Each row is a point on a tangle of strands that fork and nearly touch. The rows are in no order.
Points whose rows are less than 121 apart are linked; no others are. Some points are linked to none.
pofu: [ 39  14  23   5  27 -12  38   2 -24  22  27  63   7  -4  24   3  -5 -50
  57 -15 -25  49 -38]
Feza: [ 16 -10  27 -30   9  44  23  86  39 -58 -18  15 -37  12 -31   4 -24 -17
   7 -51 -29   1  21]
folof: [ 46   9 -30  59 -59 -35   6  -7  17   6  57 -27 -44 -25 -12  19  16  38
 -20  52  26 -15  17]
vozik: [ 30 -60  16  34  69 -10  17   1  20  -2 -55  22  16 -24 -51  -8  50 -48
  16  -7  44  -5 -21]
Lup: [-23 -11  -8 -55  10 -44 -16 -31  19  27 -10  18  23 -52  80 -14 -45 -22
  56  86  32  20   6]
niber: [-32   7 -52 -20 -26 -45 -40 -17  17  11 -11 -50  11 -31  39   9 -41  41
 -46  60  16  -7  -1]
sonak: [  7 -67  16  -2  74  20  35  26  -9  12 -38  18  23  -8 -85  -8  15 -38
  -2 -15  24  -2 -21]
butug: [ 11  38 -37 -56  -4 -30 -22 -40 -61  20  39  47   0  22  45  10   2 -16
 -44 -16 -34  30 -16]
lumeg: [ 32  39  -6  52 -30 -48  14 -22 -16  55  26 -29 -18 -32  -6  30 -18  46
  -9  70 -12  -7 -10]
kazar: [  3 -60 -32  20  47 -22  -1 -41   7  21 -30  30  15 -14 -40 -24  79 -52
  10  -3  77 -10 -14]
zod: [  6   0  29 -36 -20 -34 -13  57  45   7 -23 -72  37  -9  89   2  19   4
 -10  -5  29 -70 -10]
mebat: [ 55 -16  27 -39  -2  48  64  49 -16   7 -27  28 -39  -9 -66  29  65 -29
 -50 -54 -25 -31   1]
Tiku: [ 17 -22 -29 -58 -28   9  12  53   4 -47  18  -7 -31  11  11 -55  29  -1
 -41 -60 -12 -52  36]
Dep: [-26   7  14 -27  10 -38 -11 -46  20  14 -37  -6 -23 -51  88  24 -34   9
  40  81   4  30  44]
gup: [ 13 -13   9 -12 -22  24  28  17 -15  -2 -20  -1 -36  12 -36  -2  65 -10
 -63 -31 -33 -29  25]
pamoz: [ 39 -13 -18 -28  18 -19  17   1  25 -46 -13  23 -44 -26 -40  -5  12 -39
 -25 -11 -17   2  28]
tol: [-42  20 -24  -2 -40 -25 -52 -13 -18  19  -8 -64  34  11  34  29 -16  64
 -17  29  29 -18 -23]
kov: [-63   4   4 -19  44  17 -52 -62 -57  27 -17  30  58  45  40  -5  32 -28
  30 -27  12  56 -45]
kebuv: [ -9  16  32  57 -28  -9 -19 -51  27  -7 -10 -33   4   9  58  30  79  24
  18  13  49 -12  29]
ludub: [-26 -29  -5 -16  41  35   6 -23 -38   5 -18  44  22  33 -24 -23  21 -31
  -8 -32 -20  12 -10]
Katez: [ 19  14 -15 -54 -29  30  -2  80 -10 -50 -34 -58 -70  -4 -24 -21  -6  11
 -78 -36 -65 -33  29]
Lef: [ -7 -37 -17 -10  57 -12   0 -35  29 -41 -21  23 -23 -25 -67 -26  -7 -39
   3  13  21  17  16]
zano: [-23  24  -4 -28  -6 -37 -26 -31  20 -24 -34 -34 -12  -4  23  13 -12   7
 -45  25 -18  10  12]
Nugin: [-58 -22 -19   1  10  12 -55 -52  -5 -39 -28   1  -2  16 -10 -27  56  -6
 -46 -35  17 -18  24]
basek: [ -8  41  23  62 -51  -9  -6 -46 -14  28  36 -29   3  23  25  19  52  35
  11  10  21 -11  -4]
toko: [ 29  -6  46 -32  13 -27  15  38  68 -40 -59 -24 -24 -40  49   9  25 -30
   1 -15   0  -3  41]
Kovif: [-13  -7 -38 -74  -8  16 -29  24   3 -31  35  15  31  54  42 -67 -16 -19
  -6 -38 -21 -15  13]
kezo: [-16   8   5 -37  17  27  -3  17  25 -53  36  45 -40  47  21 -14 -44 -29
  14 -38 -29  49  57]
rabir: [-11  18  37  53 -48  23  25  24  34 -34  36 -37 -26  49  32  -8  57  52
  15 -26 -10 -39  46]
loduf: [  6 -10  11 -26  30 -11   0  11  -4  14 -14  15  33   6  23   3  19 -15
 -11 -26  -2   6 -31]
poko: [  -5   -6  -39   79  -22  -26  -43 -105  -22   19    5   14   -8  -20
  -50  -21   13    4   58   29   59    5    9]
veg: [-65   5  -2  26 -30  16 -55 -12  -2   0 -36 -61  32  35  -1  -4  21  50
 -26 -10  35 -25 -17]
begok: [ 31  15 -26 -82   2 -14  13  48  27 -57 -15  -3 -65 -16   0  18 -69 -11
 -40   7 -48  33  22]
giva: [ 22  15  21 -26  62  17  17  10 -27  16 -57  28  17 -13 -52  25 -17 -52
   6 -15 -42  56 -38]
Vage: [ 28   7  -1 -56  -2 -14  -5  31   5 -10 -52 -22   5 -18  36   1  75 -38
 -67 -33 -16 -50  -8]
Puvi: [ 53  17 -28  49 -57 -16  27  17   3  -8  73  -9 -80 -22  -9  -8 -16  27
 -47  35 -15   4  37]
tago: [ -7   7  19 -27  12  34   9  66  -7   9   1 -15  36  20 -28  16 -54  34
 -24 -12 -49 -13 -52]
lopak: [ 36 -16  19 -16  14 -55  23 -34  34  -6  -5  39 -12 -10  55  -4  74 -53
   6 -11  31   7  15]
lotar: [  9 -42   6  10  36 -42   2 -57  -4  13 -22  37  30  -5  27  -2  90 -58
  15 -17  55   4 -26]
puvor: [ 43  54   0  34   5 -45  12 -31 -23  53   4 -12   5 -43 -17  42 -44   5
  12  58 -28   8 -54]
ziz: [ 41 -20  34 -40  18  50  56  81  17 -30 -37  31   9  17 -36  26  -5 -24
  18 -63 -22   1 -12]
vid: [-23   8 -38 -84   5   4 -25  -5 -43  -1  27  26  20  44  44 -39  11 -11
 -63 -38 -39   2   5]
Dorap: [-47   2  -8   4  -9  -9 -42 -59 -28  20  12   9  43  31  31  -3 -17   3
  33  -2  26  31 -32]
fota: [-64 -31  25  -6  39  76 -18 -54 -67  25 -21  36  14  36 -47 -19  37 -26
 -24 -44  -1   8  13]
geg: [ 11 -25 -46 -71  14  -4  -1  42  19 -19  38  20  30   8  23 -36 -40 -19
   2  -7  -2  -5   7]
vip: [  -9   -2  -26   -9  -23   -8    1   48   20   39   55  -41   26  -22
   53   10 -102   44   12   49   -2  -27  -37]
zifo: [ 42 -29 -21  59 -31 -14  14  16  26  30  57   6  20 -12   9   4   3  18
  56  44  63 -34 -15]
Pil: [ 10  26  58  -7  16   7   4   1  24 -31 -32  20 -20   1  15  12 -26 -31
   8 -10 -26  49  11]
Taze: [-29  37   3 -40  12 -42 -43 -64  21   0 -22 -10  -9 -12  66  19 -23 -16
  -2  42 -12  51  34]
favi: [ 39  12  47 -62   2  44  40  50 -38   5 -56  42 -28   8  -6  54  50 -43
 -52 -63 -51 -10   3]
Sopeb: [ 55  27  32 -45  -8  -4  20  36 -15 -14 -57  -6 -27 -22  12  59  45 -36
 -57 -34 -31 -15 -17]
Tum: [ 23  21 -17 -33  -8 -12  12 -19 -65  35  20  30  -6  13 -26  25  11 -12
 -84  -3 -39  15 -22]
ris: [-57  -6 -34  44 -12  28 -51 -27 -24  29 -27  -6  53   2 -88  -5 -40  30
   0  15  30   8 -50]
Gebe: [-30 -35 -42  54 -24  14 -21 -38  10  -2  42   7  -6  17 -62 -28 -27  39
   2  10  24   4  11]
vivu: [-13 -25 -54  60 -15  -3 -23 -70 -17   1  20  -5 -14  -6 -81 -20  23  19
 -15  30  52 -11   5]
Gub: [-17  24  18  58 -45  21  25  38  51   5  50 -52 -24  18  48 -12  12  61
  46  24  20 -46  37]
Padi: [ -4  12  32  58 -17 -23   6 -48   9  52  21   7  10 -36  50   0 -47  -4
 113  71  18  13  37]
Tusa: [-66  -2 -20  26 -16  26 -36  20  -5 -15   8 -53  33  31 -35 -12 -48  61
 -35  14  12  -5  -1]
mereb: [  9  26  31  31 -21 -66 -12 -54 -22  71 -30 -21  33 -32  68  44  22   9
  37  46  35  -5 -49]
givun: [-16  -2   1 -16 -11  40  16  40  24 -53  49   6 -53  43  24 -19 -63  23
  12   8 -33  34  67]
lil: [ 35 -28  -9 -43   1 -39   3  74  27 -13 -19 -37  28 -24  52 -22  55 -13
 -26 -30  18 -79 -14]
tipit: [ 33 -11  -3  34 -35  -1  38  48  47   0  71 -23   1  -2  32 -26  24  32
  25  26  37 -49  21]
mipof: [ 23  19  -9  46 -36  17  32  40  30 -30  72 -35 -67   1 -30   1 -41  45
 -18  21 -40  -2  25]
Zurot: [-49  -6 -18  34  -9  15 -34 -59 -48  35 -14  16  45  26 -28  -6  21  25
  21   2  45  10 -43]
gav: [ 35  39 -37 -56 -34  -1   2  73  12 -44  -5 -34 -80  -5   2   9 -51  20
 -67  -7 -63 -17  33]
namul: [  5  26   1  52  45  -2  -6 -42 -60  52  20  36  38 -14 -48 -21 -31 -29
  85 -10 -11  44 -27]
Kuvil: [ -4 -51  -3  13  26  44  17 -12 -24  11   2  30  41  12 -71 -31  28  -9
  -3 -23   3 -18 -37]
topaf: [-12  49  33  -3  -9  -6   5  52  50   3 -31 -70  16   2  72  44  19  26
  -8  -2   9 -56  -5]
ralu: [ 21  31  12 -25  19  -2  29   1 -18  28  25  39 -24  -7  27   9 -58 -19
  48  28 -20  67 -19]
zeg: [-33  34  29  89 -53  11 -25 -41  -8  13  32  -2  -8  20  18   4 -14  52
  32  45  -3   8  21]
lunev: [ 26   5  13 -59 -12  34   9  88   4 -68 -38 -24 -53   4 -29  14   4 -16
 -26 -55 -42 -46  24]
zepup: [ 25  37 -25   4   7 -20  17  -9 -66  56   4  11  21 -23 -38  30 -13  -5
 -45  33 -32  -1 -53]
Tunu: [-33 -41 -33  29 -25  42   4  10   1 -10  31 -20  14   1 -86 -25 -23  49
 -27  -1   0 -12   0]
vanaz: [  9 -52 -18  50 -17  -1  10  -1  12  10  40  27  47  11 -17 -16  33   0
  48 -14  73 -31 -29]
mep: [ 42  -4  12 -31  -4 -44  16   5  47 -11 -12  -1 -19 -41  49  25  47 -21
  -2  14   9 -31  19]
gise: [  2  22  -6  23 -27  29  27  61  40 -64  28 -39 -62  23  -3 -11 -64  33
  -4  12 -49  11  57]
tiv: [  3 -24 -30 -22 -11 -10   7  53  27 -20  59 -10  10   1  23 -13 -82  25
   0  19 -16   4 -12]
lod: [ 10  13  61  64 -21   1  27  -9  37 -21  -3 -32 -28   1  41   3  77  18
  18 -13  20 -22  42]
Rito: [ 42  -7  33 -46  56  31  66  50 -27  -1 -52  32   5  12 -62  29  10 -55
  11 -50 -32  14 -41]
rupu: [ -4  55  28 -42   0 -11   5  26  11  13  -6 -31  -1 -21  87  45 -55  -1
 -15  27 -36   4 -13]
rifoz: [-70 -25   5   9  -2  68 -36 -33 -51  30 -30   5  31  41 -37 -21  51  32
 -51 -44  19 -30 -17]
kog: [-22  13  40 -20  39  14  -3 -11  38 -30  13  37 -25  13  19  -7 -62 -16
  66   1 -29  61  49]
Baf: [-47   4 -11  53 -34  -2 -44 -51 -18  24  29  -5  27  15  10   5 -55  60
  48  31  23  29  -5]
gim: [-11 -52 -13  19  38   1  -5  21  58 -55 -12 -14 -15 -16 -79 -29  -8 -12
 -15  -9  24 -31  34]
beg: [ 35   6  16  15  47   6  20 -13 -69  37  16  54  36  14 -23 -14  14 -43
  77 -41 -17  53 -53]
Tarig: [ 34   1 -30 -68   1 -36  18   0  15 -51  25  38 -71 -25  -3   3 -35 -28
 -22  18 -29  24  27]
nus: [-30 -39  -9   6 -14  24   0   1  -3 -40 -28  -4 -10  11 -41 -30  56   1
 -57 -34  11 -47  33]
nudos: [  0   3  69  10  68  24  -1   1   0 -15 -64  14  24  -6 -22  24 -10 -47
  14 -30 -30  61 -19]
tedim: [ -4   6 -28  38   4   2 -24  -7 -18  48  13 -29  50 -15 -60   8 -60  47
  -1  41   2 -11 -49]
duf: [ 23  -4  65 -15  53 -31  21  13  57 -15 -75  -6  -2 -47  61  32   2 -38
  49   9  14  41  13]
pese: [ 19  34 -14  54  14 -28  -9 -65 -58  50  40  41  19 -41 -19 -25   3 -24
  98   8  27  43 -12]
Lano: [-14  24 -14  19  -6   1  -2  31  -2  43  19 -26  52 -13   2  23 -70  27
  27  37  -8  -6 -43]
ses: [-54 -18  32  40   8  61 -20 -15 -18  16 -42 -27  57  35 -42   3  34  37
 -17 -31  16 -26 -12]
Pidep: [ -3   5 -25  58  -8 -27 -11 -88 -39  30  29  65 -16  -7 -20 -32  24 -11
  69 -12  41  29  -6]
Nipi: [-44 -15 -45  14 -31  17 -30 -33  -2  -8  59  20   6  40   8 -30 -43  51
  12  16   8  21  29]

Follow the links from the first point to the second, and from the first to the third. Name the last point that the two ways share.
vozik; Lup; Dorap -> veg
tipit; ris; ludub -> Baf
Dep; Lano; duf -> veg
lumeg; kebuv; zano -> Baf

A fork is a point with three links. Follow the links from the first point to the second and name the forks in between, in order.
Taze; Nipi -> veg, Gebe
poko; loduf -> Gebe, veg, ludub
Baf; Dep -> Gebe, veg
tol; ris -> veg, Gebe, Baf, Dorap
Pidep; Lano -> Gebe, Baf, Dorap
mipof; kov -> Dorap
Gub; Kuvil -> Baf, Gebe, veg, ludub
geg; veg -> Dorap, Baf, Gebe
mep; rabir -> ludub, veg, Gebe, Baf
lopak; Baf -> ludub, veg, Gebe

A fork is a point with three links, a tip a point with one. Leave the first point through the second and follow the links. Name the first fork or tip that comes.
folof; lumeg -> Dorap
Nugin; nus -> topaf
toko; mep -> ludub
nudos; giva -> gim
ralu; pofu -> Gebe
vanaz; zifo -> Baf
